Points, in no order, along strands that fork and pass close to each other.
Points whose rows are less than 89.8 apart are linked; no others are. Some points are linked to none.
bakid: [-20   8 -14 -70 -30 -44  13  24 -33  30   5  -8 -12  13 -27  12 -15 -10
  26  13 -14  23 -26 -14  21  16  -2  10  19 -58  15  17]
garum: [-19   3   0 -54 -18 -32  21  42 -32  27  -6   1   0   2 -28  22 -11  -4
  43  24 -10  17  -6 -27   1  26  20  19  16 -59  22   1]
fas: [  6  11  -9 -51 -19  -1  -4 -11  11  -2 -42 -15 -11  29  -6 -18  -5 -13
 -16 -22 -20  24 -27   7  -4   2   8  25 -12  -8  10  -6]
Lak: [ 17 -11   6  29  27  15   8   3  23 -19  30   1  22 -16  14  -7  -1   8
 -10   4  42 -26  63  21  -8  34 -13 -17   7 -13   1 -23]
maza: [ -5  -3 -10 -38 -14 -18  19  48 -21  16 -11  -3  23   9 -37  18  -5   2
  42  24  -5   4  12  -3  -9  29  11   1  25 -69  29 -22]
rerif: [  4   7 -23 -36 -35  -3   0  -3 -28  21   0 -33 -17  31 -26  10  -3  21
  -2 -16 -19  12 -28  41  10 -43 -30  -9  11  -5  40  46]
lub: [-22 -11  27  23  14 -16  12  14 -21  23  44   3  -3 -31   4  16  -4  -3
  46  28   7  -7  23 -30  13  20  -9 -23   8 -17 -26   4]
vasun: [  3   6  20 -25  15   0  13  48  21 -14  -6   4  18  -1  -6 -13   1 -22
  14   3  41   3  38 -33 -38  46  30  24  -7 -40  13   2]
Gezu: [  2  16   5 -16   3  -3  -4  21 -33   8  30  -6  -4   0  -6   5 -11  29
  -5 -20  31   8   4  12   2 -23 -23  -4  12   8  27  99]
sutev: [ 15  -4  37 -28  45  22  -6  -3 -18   0  -5  25  -4 -26   5 -13   8  -5
   0 -15 -12  11  21   7  27  63  33  19   8  11 -10 -30]
Buza: [  3 -14   4  51  -3  20 -20 -14  -1  -2  -9   4  -4  -9   4  20  23   9
   9 -13 -11   8 -31 -23 -25 -40  10 -18 -17  60 -21  27]
zizul: [-29 -13  11  45   4 -18  11   6 -15  31  55  -9   3 -23   5  25   1  -6
  50  36   6 -11   9 -27   9 -12 -14 -35   8  -7 -21  13]
bubiv: [ 10 -17  -7  45  -1  24 -14  -7 -23   1 -26  23   3 -11 -18  40  19  25
  20  -6 -28  -7 -39  -5 -12 -47  26 -25   4  53  -2  10]
pef: [-11  18  -9 -19  -6  -8 -27 -27   5 -19 -41  37 -32   3  10  -2   3 -16
 -40 -22  -7  14 -59 -14  12 -28  35  26  -7  55 -14  27]
pufab: [  5  11 -28 -32 -22 -24   9   1  34 -22  -9  -8  -1  30   9 -26 -23  -9
 -39  -1  36  -8  11  26 -12  -3 -25  14  -2 -39  21   9]
kuzi: [-11   7  -1 -70 -42 -25  11  11 -18  46  -2 -39 -15  20 -14  -2 -15 -27
  23  12 -35  31 -29 -26  21  10 -12  19  -2 -57   6 -11]
vab: [-12 -15  -4  19  -3 -12  21 -13  -5  45  41 -34   3  -8   6   5 -13  -3
  38  39 -31  -8   8   9  36   6 -35 -24  13 -33 -10 -45]
tuto: [ -5   0 -14   1  29 -26 -17 -17   1 -22  35  37  -7 -35  25 -16 -24  11
 -51   3  30 -28  14  24  46  17 -28  -9  11  13 -21  25]
bukil: [-28  -1 -30   5 -26 -43   8 -19  -5  19   8   3 -19   6   2  17 -17 -20
   5  37 -22 -13 -50 -12  31 -27 -10  -8  12 -17 -18 -13]
bopo: [-35  -4 -38 -28 -29 -58   9 -20 -19  23   9  17 -27   6  -7  16 -23 -19
  -7  27 -24 -15 -46  -2  47 -10  -2  -6  18 -30  -9 -15]
dani: [ 27  -5  14  14  26  35 -13  23 -26 -17 -37  26   5  -3 -30  23  29  28
   2 -21  -2  -4   0  14 -20   3  44   2   9  35  28  14]
mape: [ -9   6 -15 -22  19 -29 -13  -3   0 -37 -17  54  -8   1  -1   4 -12   2
 -35   3  23 -22 -13  20  28  12  23   5  15  -6   2   1]
Lunu: [-12  -6  31   6  28 -11   7  18 -18  17  38   7  -5 -30  14   1  -6  -7
  30   7  15   5  28 -36   7  41   4  -4  -1  -7 -28  11]
Kas: [ 14 -12   7  23  28  21 -11   1 -50   0  10  32   2 -18 -24  32  14  42
   4  -3  -9 -19   7  39  27  -5   6 -32  26  38  15  16]
kilez: [-19   0 -32  -6  -5 -30  -1   6 -37  -7  20  37 -14   1 -18  23 -16  25
 -16   4  21 -21 -29  16  26 -34  -3 -13  24  11  19  69]
mopin: [-16  19   5 -15  19 -22 -24  -1  29 -44 -26  47 -16 -10  27 -18  -5 -17
 -56 -15  36  -3 -20 -23  13  18  24  21 -13  16 -18  32]
gelop: [  7 -20  31  20   4  22   8  21 -25  33  -2 -17  19 -14  -6  24  21   0
  70  14 -30  16   9 -45 -17  24  25  -4   1 -14 -16 -40]
Meku: [ 26  -8   4  21  13  41 -20 -31   8 -14 -36   7   6   4  -7  -4  26  10
 -22 -29 -38   4 -10  42 -10 -12  13  12 -12  53   4 -35]
Saluz: [ 13  -6  11   8  36  27  -8 -18 -49  12  10  21  -5 -14 -13  19  13  41
  -3 -23 -27  -5  -3  43  37 -12   9  -9  22  47  14  11]
kelos: [ 15   0  -4 -12  17  12 -12  13  -7 -40 -51  38   0   1 -32  12  12  15
 -17 -11  -1 -16  -9  19 -20  15  51  18  10  14  26 -13]
Dumud: [ 21   2  -5 -23  -4  28   5 -29  10   7   5 -43  -3  25  -5 -32  -3  23
 -30 -29 -18  -4  20  82  17  -9 -43  -4   5   5  19 -19]
zuno: [ 21  -2  -4 -39 -13  31 -10 -24 -26   5 -49   2  -8  17 -26   4  15  13
  -7 -34 -56  18 -33  40  15 -15  32  13   1  40  17 -21]
Busil: [ 20 -19   8  41  13  40  -9  11 -31  -2 -24  18  12  -9 -30  39  34  33
  30 -10  -9  -7  -4   6 -32 -22  27 -24   4  36  13   7]
vorud: [ 19   3  27   2  28  27 -15 -25 -42  10  -2  30 -23 -24   2  16  15  17
  -1 -30 -29  11 -21   7  30 -11  22  -5   2  71 -18  19]
Dotu: [ 22 -30  10  36  37  11  -3   8 -25 -14  27  40  11 -25 -17  18   7  36
   2   6  19 -34  45  40   6  15   1 -28  27  22  12   4]
vapof: [ -2 -18  -1  20  -5   8  18   1 -15  30  15 -22  13  10 -10  15  -4   9
  42  32 -22  -3  15  16  14   3  -7 -18  19 -34  10 -48]
Bimir: [ 23   3 -20 -28 -35  18  11 -31   9  19 -14 -62  -8  39  -3 -31  -3   6
 -20 -13 -32  24  -1  55  -4 -26 -41  -2  -5  -2  24 -21]
Duv: [  1  22  20 -29   5  19  -7   9 -22  13  22 -19 -16  -9   6  -9  -7   5
 -11 -42  16  28  -8 -10   5 -23 -20  11 -10  35  12  95]
mige: [  7  10 -14 -45 -12   9  -8 -27 -36   8 -30  13 -21  15 -33  15   7  17
 -17 -36 -47  11 -43  44  25 -35  27  -7  17  37  31   4]
bimib: [  2  -7   5  17  32  -8 -11  -7  27 -39  -4  48   4 -20  23  -7   5  -4
 -32  13  30 -30  25   9   8  42  22   1   5   1 -18 -42]
regod: [ -3   6  25  -1  27 -21  -5  15  16 -31  16  29  -6 -31  19 -12  -9 -13
 -20  -3  53  -9  23 -30  -7  41   6   2  -6   2 -13  27]
dis: [ 14  16  38 -38  22  22 -17 -12  -1  12  18 -27 -15 -14  26 -39 -12  -5
 -25 -43   1  29  14  12  26  24 -26  26 -15  29 -14  28]
vidi: [ 13   6  35 -12  34  19 -10   1 -33  -5   0  26 -23 -19  -2   9  10  13
  -7 -31   4  10  -7  -9   7  12  28   9   5  50 -16  40]
rad: [-29  -7 -25  30   7 -33  -5  14 -14 -14  32  42  -5 -10   1  29 -14  15
   1  21  26 -30 -14  -9  10 -26  -1 -26  14  10   1  52]
vog: [-20   3   6  -6 -24  -4  15  16 -19  44  53 -43   1   2   3   4 -13   4
  34  24  -5   8  11 -11  14 -19 -52 -10   6 -32   4  36]
sis: [-17  11   4 -39  10 -18   9  10 -37  21  14  15 -14 -11  -4  10 -14   5
  -1  -1  -2  14 -22 -22  29  12   6  11  16  -3   1  43]
febe: [ 25  -3  -7 -14   8  15  -3 -31   7 -11  -5 -12   0  16   5 -24  -1  19
 -42 -19  -9 -10  12  61  21   5 -23   3  -1   7  15 -18]
Teve: [  2  10 -17  28 -18   0  -7 -31  44 -11  14 -23  -5  21  30 -27  -6  -6
 -33   4  10  -6   0  15  -6 -29 -48  -9 -19   3  -4  -5]
vota: [ 18  -7   1  31  -7  17  18  -2  43 -13 -12 -23  36  14   7 -21  12 -18
   2  12  15  -8  42  11 -36  21   8   9 -10 -32   8 -77]
Veg: [ 12   4   3  14   2  23   5  -4   2   5  35 -34   6   3   9 -14  -5  24
 -12 -11  16   4  22  29   1 -24 -50 -11  -3  14  13  38]
domim: [-20   5 -10  22 -28  -8  -2 -17 -15  44  40 -45 -18   3  10   5 -13   3
  16  15 -27   8 -31  -6  33 -55 -52 -18  -7  18 -17  40]
guv: [-22 -16  -3  63  12 -30   0  -4  16 -20  29  25  13 -21   9  20  -3 -15
  20  33  32 -33  18 -30  -1  -7   9 -35  -2   0 -21 -10]
dupit: [-23  -5 -49  14 -18 -39 -11 -17  24 -26 -26  43 -15  17  -3  19  -8 -18
 -25  23  -5 -23 -47   0   7 -38  12 -11   8   8  -4  -8]
tural: [ 10   1 -12 -22  -4   7 -11  -3   9 -30 -69  33  -1  21 -17   1  12   3
 -17  -9 -20   0 -22  15 -15  10  43  25  -1   4  11 -47]
labo: [ 19  -9 -12  61 -11  33   2  15  -4 -13   2  -9  23  17 -19  23  20  31
  10  -1  18 -11  12  13 -55 -46  -6 -29   1  17  28  35]
Misep: [-14  17  -2  22  -7 -12  -8  -2  43 -34   0  10   0   3  30 -16   1 -23
 -21  -3  42  -2  -8 -27 -27 -15  -2   6 -21   9 -13  33]
ren: [-12  13 -13   4   0 -26  15  30  34 -38  17  24  20   7  13 -15 -12 -14
 -27  17  74 -26  35 -11 -30   9   2   7  -2 -36  12  29]
kibeg: [ -7  -3 -33  13 -25 -10   2 -32  24   5  24 -34  -7  20   8  -8 -20   6
 -19  16 -10  -9 -17  26  23 -43 -53 -19   2  -4  -1  -6]
leriz: [ 15 -21   7  45  29  11  -9  -8   0 -13  31  28  10 -25   5   0   4  25
 -10  -4  25 -30  39  29   5  17  -8 -29  11  19  -6  -2]
dode: [-12  -4 -11   2 -31   2  23   8  -3  39  34 -53  13  23 -10   1  -8   4
  30  26 -10   5  13   5  -9 -26 -48 -13   5 -46  25  14]
sagab: [ 32  -8  29   6   3  42  14  17   1   8 -20 -33  29   2  -6  -7  26  11
  28 -11 -19  21  33   0 -44  19   9  15 -15 -12  14 -30]
gomol: [ -8   9   7 -34   5 -14  25  45  -1   2  22  -5  19  -1  -6 -12 -17 -12
  10  10  39   8  39 -20 -19  39  -7  22   4 -54  17  30]
mivig: [-32  10   2 -11 -20 -19   9   0 -34  56  47 -33 -21  -2   3  14 -15   6
  18   9 -20   9 -22 -12  38 -34 -40  -4   8  -7  -2  44]
datu: [  6  13 -13 -39  -6   4 -11 -25 -38  -2 -10  15 -23  12 -22  15  -3  30
 -34 -39 -23  -1 -36  55  37 -39   7 -10  20  36  28  41]
nufeb: [-16  -3 -26  60  -4 -29   2  -6  46 -39   8  26  24   0  18   6  -4 -17
 -13  38  39 -41  13 -15 -12 -12  13 -20  -2 -11  -3 -33]
Bolo: [ 14 -18 -15  56  -8  33  -8 -31   2  10  -7 -24   9   9  -4   8  14  24
  14   2 -31   2 -16  24 -15 -49 -21 -23  -5  36  -4 -16]
Kovo: [  4   7  46 -11  20  16  -6  16  -4   5  -8  -5 -16 -27  11  -8  14 -15
  21 -31   0  37   1 -50 -18  36  25  15 -23  25 -27  18]
ziko: [-26  -1 -25 -12 -42 -33  17  15  19  18  -1 -34   7  18  -4   9 -10 -35
  33  43 -12   1 -14 -33  -7  -7  -3   5   2 -60   4 -25]
vezef: [-13   8  -8   8   3 -15 -22 -36  15 -13 -43  38 -23   3  18   2  12 -26
 -30  -5 -28   5 -54 -23  22 -13  33  19 -16  47 -35 -24]
Gelo: [-26   2 -29 -22 -44 -45  15  15  31   1 -18 -12  13  24 -16   1 -16 -40
  22  38  10  -8 -11 -33 -20   3  13   6  -2 -66  12 -34]
tov: [ 31  -7  16  52   1  48  -2 -27  32  -5   6 -30  18   8  13 -15  23   7
  -3 -14   0  -1  28  22 -33 -13 -17 -13 -27  30   1 -31]
nive: [ -2  11 -38 -45 -50 -31   7   2  31 -11 -45 -10  -1  46 -17  -8  -2 -33
   0  22  -1   4 -22  -8 -17   5  11  10   1 -63  14 -52]
zezab: [  5  -7  -7  31  -8  27 -11 -37 -11  28   8 -26  -7   4   6  10   2  22
   0 -12 -46   4 -25  24  20 -48 -37 -20  -9  55  -7   8]
fivor: [-16  -4  -8 -24  27 -30  -3  -9 -21  -1  47  33 -15 -35  21  -8 -34  16
 -27   9  23 -27  16  17  62  24 -19  -8  22  -5 -25  25]
rut: [-10   2  37 -33   6   5  16  21 -24  51  15 -34  -4 -14   5  -5   1 -10
  47   3 -29  43  -1 -43  10  31  -2  21 -12 -22 -16  -1]
zon: [-14 -18   7  59  -5   2   6   7 -15  27  21 -14  13 -14  -3  36  12   2
  67  33 -18  -7  -9 -33 -15 -26   0 -31   2   4 -17  -9]
Beze: [ -5   4 -13 -37 -31  -7  22  15   3  27  12 -43  11  31 -12 -14 -16  -1
  18  13   5   7  23  19  -8   2 -37   1   5 -60  30   5]
kefe: [  1  -4 -23 -35  21 -30  -3  -8 -18 -19  -5  45 -19  -2 -10   4 -22  12
 -35  -3   2 -22  -9  30  44  19  22   0  26  -8   3  -2]
batu: [ -1  12 -13 -21  11  -8   7  18  -5 -12  34   9   7  -1   3 -10 -24  25
 -30 -11  47 -14  26  25   8  -5 -32  -3  14  -8  26  79]
fis: [-13  -3  -5  52 -11  -3 -12 -18   0   7   7  -9 -14  -6  18  12   0  -6
   9  -1 -14   6 -38 -30 -11 -47 -17 -21 -21  45 -28  35]
lal: [  8  10 -34 -55 -52 -22  17  -1   9  18   3 -44 -14  43 -21 -17 -19 -10
  -8   4  -8   5  -2  35  -5 -12 -40  -7   1 -61  29 -18]
Zifeb: [ 16   1  24  25   2  26 -19   6  37 -26 -46  11  15 -12   4  -2  30 -11
   1 -20  -6  13  -1 -32 -48  13  43  20 -28  31 -18 -35]
ner: [-30  -8  -9  43  11 -42  -5  18  -4 -11  35  46  -5 -30   5  24 -10 -13
   9  31  36 -27  -2 -34   2  -9   7 -32   9  13 -23  24]
zulas: [ 22  -6  16   0   4  35  18  41 -12   8   3 -30  36   2 -18  -1  13  14
  36  -4   5  13  50   2 -46  19   1   8   4 -32  28 -11]
Seze: [ 10   4  32 -44  30  13   1   8 -12  11 -12  -9   1 -15   1 -21   1 -17
   9 -16 -12  32  16  -9  10  54  18  36  -7  -7  -9 -26]
zifi: [ 30 -12   9  44  -2  45   5  18  -8   1  -5  -9  27   3 -28  20  29  34
  30 -11  -4  -2  18  16 -48 -21  -1 -15   4  10  29   7]
tagim: [-14   6 -12 -13 -12 -17   4 -17   8  21  26 -34 -13   9  24 -20 -27 -16
  -8  12 -10   5  -6   8  34 -10 -43  -5  -1 -20  -9 -10]
kugav: [-13  13  -8 -20   4 -17  -3  15 -43   0  34  24 -20  -3 -14  21 -19  29
 -16 -15  17  -4 -19  12  26 -34 -13 -10  21  19  21  92]
Kes: [ 21  -3   5  68 -18  29   4  -4  32   1   2 -32  21   0   9   3  26   2
  21   2   7  -1  22 -10 -51 -27 -11 -23 -24  18  -6 -10]
zubu: [ 24   2   9  -4  29  23  -9 -18  29 -25  -9  10   3  -4  12 -33   8   5
 -49 -30  10  -3  34  43  -2  27 -10  18 -10  24   3 -15]
duda: [-28   1   1 -30  12 -34  16  -3 -25  30  57  -4 -13 -26  24  -5 -33   4
  -4  19   3  -7   9   6  67  22 -37   2  16 -31 -23  18]
Kug: [-13  -7   3  27  19 -18  -3 -31 -12  20  20   5 -18 -17  25  -2  -8 -17
   6  13 -23  -1 -16 -14  38  -5 -10  -8  -5  21 -40 -22]
nes: [ -5  -1  40   6  33 -11  -6  22   2 -10  35  19 -12 -41  19 -10  -3 -19
   3  -8  40   4  42 -34  -3  53   7  -2  -1  -2 -32  22]
vimi: [  9   3  51 -22  22  22  -6  23  -9   5 -15  -8   1 -19   4  -8  11 -18
  23 -18  -5  38  10 -48 -15  54  30  28 -14   2 -15  -7]
Nulo: [-12  -4 -15   9 -47  -8  20  -6  33  25  -3 -60  15  25   5 -14  -5 -31
  27  27 -11   6   2 -22 -24 -22 -27  -4 -15 -42   4 -34]
manen: [ 23   6  19  18  22  25  -6 -21  -5   6  47 -40  -3 -11  19 -21  -5  27
 -16 -21   7  -4  35  40  11  -7 -52 -12  -7  28  -7  26]
buf: [ -4   8 -19  -7 -45   0   7  -2  38  16  -8 -59   6  32   8 -20  -6 -24
   7   6 -13  19 -12 -16 -26 -22 -35  14 -21 -31   5  -7]
dop: [ 18   7  19  26  18  19  -4  14  36 -43 -40  27  20  -4  -3  -9  23  -9
  -6  -8  26  -7  25 -23 -52  36  45  18 -20  -1   5 -37]
Manal: [ -1 -12 -13  20  10 -18  -7  -3  37 -39 -25  47  17  -1   5  -1   3 -10
 -20  27  18 -36  19   8   3  30  32   5   4 -19  -3 -70]
nore: [-26 -10 -23  20  -3 -35  -4 -30  11   8  12  11 -11  -6  24   5 -11 -21
  -7  30 -14 -12 -33 -24  33 -16  -7  -8  -2  14 -30 -26]
ziro: [-26  12 -18 -19  15 -46 -10   2  16 -39 -14  65 -21 -11  18  -8 -19 -14
 -48  10  35 -24 -19 -15  27  16  25  14  12  -3 -17   8]
robok: [ 21 -11  28  13  46   4  -9  -5  -1 -21  10  45  -5 -39   9 -13   3  -1
 -17  -5  14  -8  37   1  19  66  23   4   5   9 -25 -34]
lilek: [-10  -2 -20  33   9 -25 -11 -13  29 -32  35  28   3 -20  34 -14 -22   7
 -37  15  45 -38  26  10  21  -5 -34 -24   1   0 -20  16]
gafut: [ -3  11   1 -25  18 -20  10  24 -18  -1  50   5   7 -22   5 -13 -30  18
 -14  -1  49 -15  40  18  20  16 -35  -7  17 -22   6  62]
fusan: [ 12   1  13   5   5  11  15  37  24 -37 -33  13  33   2 -14  -2  14  -6
   5  -1  31  -9  35 -18 -52  37  43  22  -5 -31  18 -33]
beti: [ -8  -3  -2  23  -9  11  -7 -30 -14  35  17 -23 -22   1  12  11  -2   7
   6  -5 -38  13 -36  -8  26 -46 -32 -16 -14  47 -21  19]
Tunim: [ 45   5  29  -3  25  39  -8   0  17 -26 -16   6   8  -4   3 -28  17   7
 -26 -31  13  -3  43  28 -17  53   8  19  -5  13   6 -27]
sena: [ 12  14  23 -21  24  22  -8 -25 -16  20  38 -29 -16 -17  24 -32 -19  11
 -28 -35 -10  10  24  30  41   0 -42   5  -9  30 -20  28]
zoto: [ -1 -18   3  64 -12  16   0  -3  10  17  16 -22  19  -6  -3  27  18   2
  47  18  -5  -7  12 -22 -37 -26  -5 -39  -8  11 -10  -9]
zok: [-18  -3 -47  29 -32 -17   1  18   4 -16 -20  13   6  25 -19  31  -3   2
  11  23  11 -26 -37 -17 -36 -61   7 -18   0  -5  18  41]
kesut: [-12  11  17 -52  -8  -8   7   2  -9  43   3 -41 -10   7  13 -14 -14 -29
  21  -5 -32  41 -14 -38  26  24 -16  27 -16 -28 -16  -4]
zuzo: [ 11  10   5 -11 -13  21   5  24   3   0 -11 -27  12  12  -8   1   3   7
   5 -13  14  29   4 -18 -38 -10  -8  11 -12  -6  18  45]
bag: [-11   6 -47   5 -15 -19 -16 -25  12 -21 -24  20 -16  23  -1  12  -5   5
 -43   0  -5 -15 -50  16  14 -42   2  -1   5  22   7  11]
vuv: [ 24  -4  12 -18   9  40 -10 -28 -18   5 -39  -7   0   7 -20  -4  24  14
 -10 -32 -50  15 -12  41  13   0  30  15   2  41  10 -35]
Peb: [  2  -4 -23  47 -24  13   5  23  -1 -13  -9   1  19  10 -20  34  12  19
  17   4   9 -11 -16 -10 -50 -60   4 -18  -5  18  23  50]
Git: [ 13  23  35 -37  12  27 -13 -10  -9  -3  -5 -22 -13 -11  18 -24  -8  -1
 -19 -52   1  37  -7 -13   3   2  -5  27 -17  40  -4  60]
pagip: [  8  -4  17  30  10  14  13   9  23  -9  14 -11  26  -1   8 -16   2  -9
  13  14  24 -14  51   3 -17  31   3  -2  -4 -27   3 -48]
Lim: [ 14   5  -7  -7 -38  19  11 -14  18  25  -6 -71  -3  33   7 -25   2  -3
   3 -12 -21  27  -4  11 -22 -29 -47   5 -14  -9  11  11]
Tok: [ 33 -17   5  44  10  51  -3 -29  14   4 -14 -25  12   3   4   0  26  17
   1 -17 -30   0   8  31 -22 -17 -15 -14 -17  43   2 -35]
bibi: [ -6  18  14  -3  15  -8 -18   8  26 -33  -5  28 -19 -11  16 -16   3 -17
 -35 -23  40  -1  -7 -22 -17  16   8  18 -13  16 -12  39]
pofi: [ -9  -2   1 -13 -15   3   2  30  12   1 -47  -2   6  -2 -10   9  11 -24
  29   7 -16  23 -31 -64 -40   0  44  20 -14 -12  -9  -8]
Voda: [-11   7  14 -38  20 -18  17  43 -16   9  34   9  10 -15   3  -8 -19   0
  11   5  36   6  39  -7  11  38 -13  12  14 -42   9  41]
savif: [ 12  -8 -13 -22  -4  -1  11   2  13 -13 -38   2  22  25 -21 -13   0  -3
   7  11 -13  -5  19  29 -15  30  25  10  13 -44  21 -82]
nunu: [ -6  13  -9  -8   5  -1 -24 -17   3 -28 -19  31 -24   2   4   0  -5  -2
 -41 -21   6   1 -46   6  15 -31  19   6  -3  46  -1  39]
fafup: [ -5  14 -22 -11  -6 -17   7  19  39 -40  -2  10  16  18  10 -23  -9 -11
 -32   8  53 -15  24   4 -22  13  -1  15   1 -40  15  13]
Rul: [-19   4   1 -24  -4 -24   8 -12  -4  22  45 -24 -19 -10  24 -19 -31  -7
  -8   7   1   2   6   5  54  10 -41   6   2 -22 -28   0]
kun: [ 39  -3  27  -3  26  45   6  13  13 -14 -15 -14  25   2  -9 -23  23   2
   0 -29   1   4  38  22 -33  46  14  18  -9   2  17 -40]
nemug: [  0  -3   0 -16  -4   8  24  58 -20  11  -3 -14  39   6 -33  17  10  10
  52  14   8   4  34  -9 -35  13  16   6  19 -58  42  -5]
vamik: [ 10  12   2 -57  -6  10 -17 -12  -2 -24 -66  14 -18  13  -8 -19   7  -9
 -31 -31 -17  21 -25   4  -3  13  41  42 -12  16   6 -13]
Lato: [ 10 -10  40   6  16  29   4  35 -42  25  -1   6  11 -23 -26  22  35  23
  57  -2 -24  16  11 -26  -9  22  34  -2  17   5   3 -11]
zemug: [ -2  -4   5  38 -18  -1   7  -5  54 -16 -24 -11  25  11   8 -10  13 -32
   6  30  10  -9  10 -27 -37   5  23   8 -21 -17  -5 -62]
navir: [-31  -7 -44  10 -20 -40  -4 -11  29 -26 -30  35   4  16   3  14  -4 -23
  -8  40  -1 -29 -41 -12   5 -22  18 -10  13 -16  -7 -51]
legag: [  8   5  49   2  33  13 -16   0 -11   0  -1  24 -31 -31  16  -1  16  -8
  -1 -36   6  24   5 -32  -7  34  34   6 -11  50 -43  18]
Numif: [-14   2  12  23   6  -9 -21 -30   5  -1 -21  27 -29  -9  20   4  15 -24
  -5   4 -30  13 -48 -45  11  -6  27   8 -20  51 -43 -28]
getiz: [ -1   7  -8  23 -15   6  -4 -11  45 -19  -2 -17   6  15  25 -15  -2  -7
 -23  -8  23   2   4  -5 -33 -16 -21   4 -11   3  -2   7]
tage: [-17  -8 -30  38 -20 -18   2  -5  43 -21 -23   5  20  24   3   8   1 -19
   0  38  10 -30  -3  -6 -20 -19  10 -18  -5 -19   4 -52]
luz: [ -9  10 -27 -44 -16 -21  -2  -6  11 -13 -16  -4  -9  28   1 -18 -11  -6
 -30 -14  10   4  -8  23   6  -1 -12  13  -1 -26  15   2]
bipo: [ 21  -9  37  -6  16  35   2  31 -50   5 -38  16   6 -24 -28  21  34  20
  45 -11 -29  17   3 -28 -25  24  52  11   4  15   2 -11]
tuko: [  4 -16  -1  32  11  17  12   2  -4   8  10 -12  28  -3  -7   7   6   6
  34  27 -10 -12  29   7  -9  19   6 -13   4 -21   5 -47]
lofe: [ -3 -10  30  -2  -8  15  10  17 -28  57   3 -29   5 -13 -11  23  17  -3
  67  11 -49  29 -17 -52   1   4  13   6  -9 -12 -18 -18]
zoso: [-21  -1 -21 -31   6 -42   3 -26 -29   9  11  31 -28  -3   1   7 -22  -8
 -19   6 -19 -10 -24  18  68   8   8  -6  21 -11 -14 -18]
Rupo: [ -2  16 -22 -57 -52 -16  -1   5  22 -14 -55 -11  -9  39 -18  -6   2 -22
  -7  -3  -9  17 -30  -8 -24  -4  20  24  -8 -42  11 -24]
ven: [ 13   2 -18 -34 -10  -1  -8  -3  22 -34 -61  26   3  29 -20  -6  10  -7
 -28 -10  -7  -8  -3  33 -18  26  35  23   3 -18  17 -72]
kupur: [ -4 -10  17  28  13   6  -5 -29   0  19  -7   7 -16 -21  22   5  11 -23
   9   4 -43  12 -30 -31  16  -2  12  -1 -17  38 -53 -37]

Follow the links from the first point to the second, and from the first to the third. Name the last point that the two ways share.
tagim; zoso; zon | bibi
kefe; lub; tagim | bibi
Git; ner; gafut | Gezu
dupit; Saluz; rad | tage
vasun; tage; Git | Gezu
ven; Tok; labo | Busil
bag; vapof; rad | tage

A fork is a point with three links. Follow the links from the first point to the second and name the forks in between, in order.
Gelo; bubiv | fas tural Busil
Saluz; nunu | pagip tage
Kes; kefe | bibi
domim; fas | beti Busil tural
bag; tuko | tage pagip

Name the points in between on the shortest way along the links from the first point to the second, in order.
bag; Kas | dupit navir tage zemug vota pagip Lak leriz Dotu
kun; Lato | sagab zulas nemug maza garum bakid kuzi kesut rut lofe gelop
Buza; nive | bubiv Busil dani kelos tural vamik fas Rupo
nive; Lim | Gelo ziko Nulo buf
Kovo; vab | legag vidi vorud Saluz Kas Dotu leriz Lak pagip tuko vapof
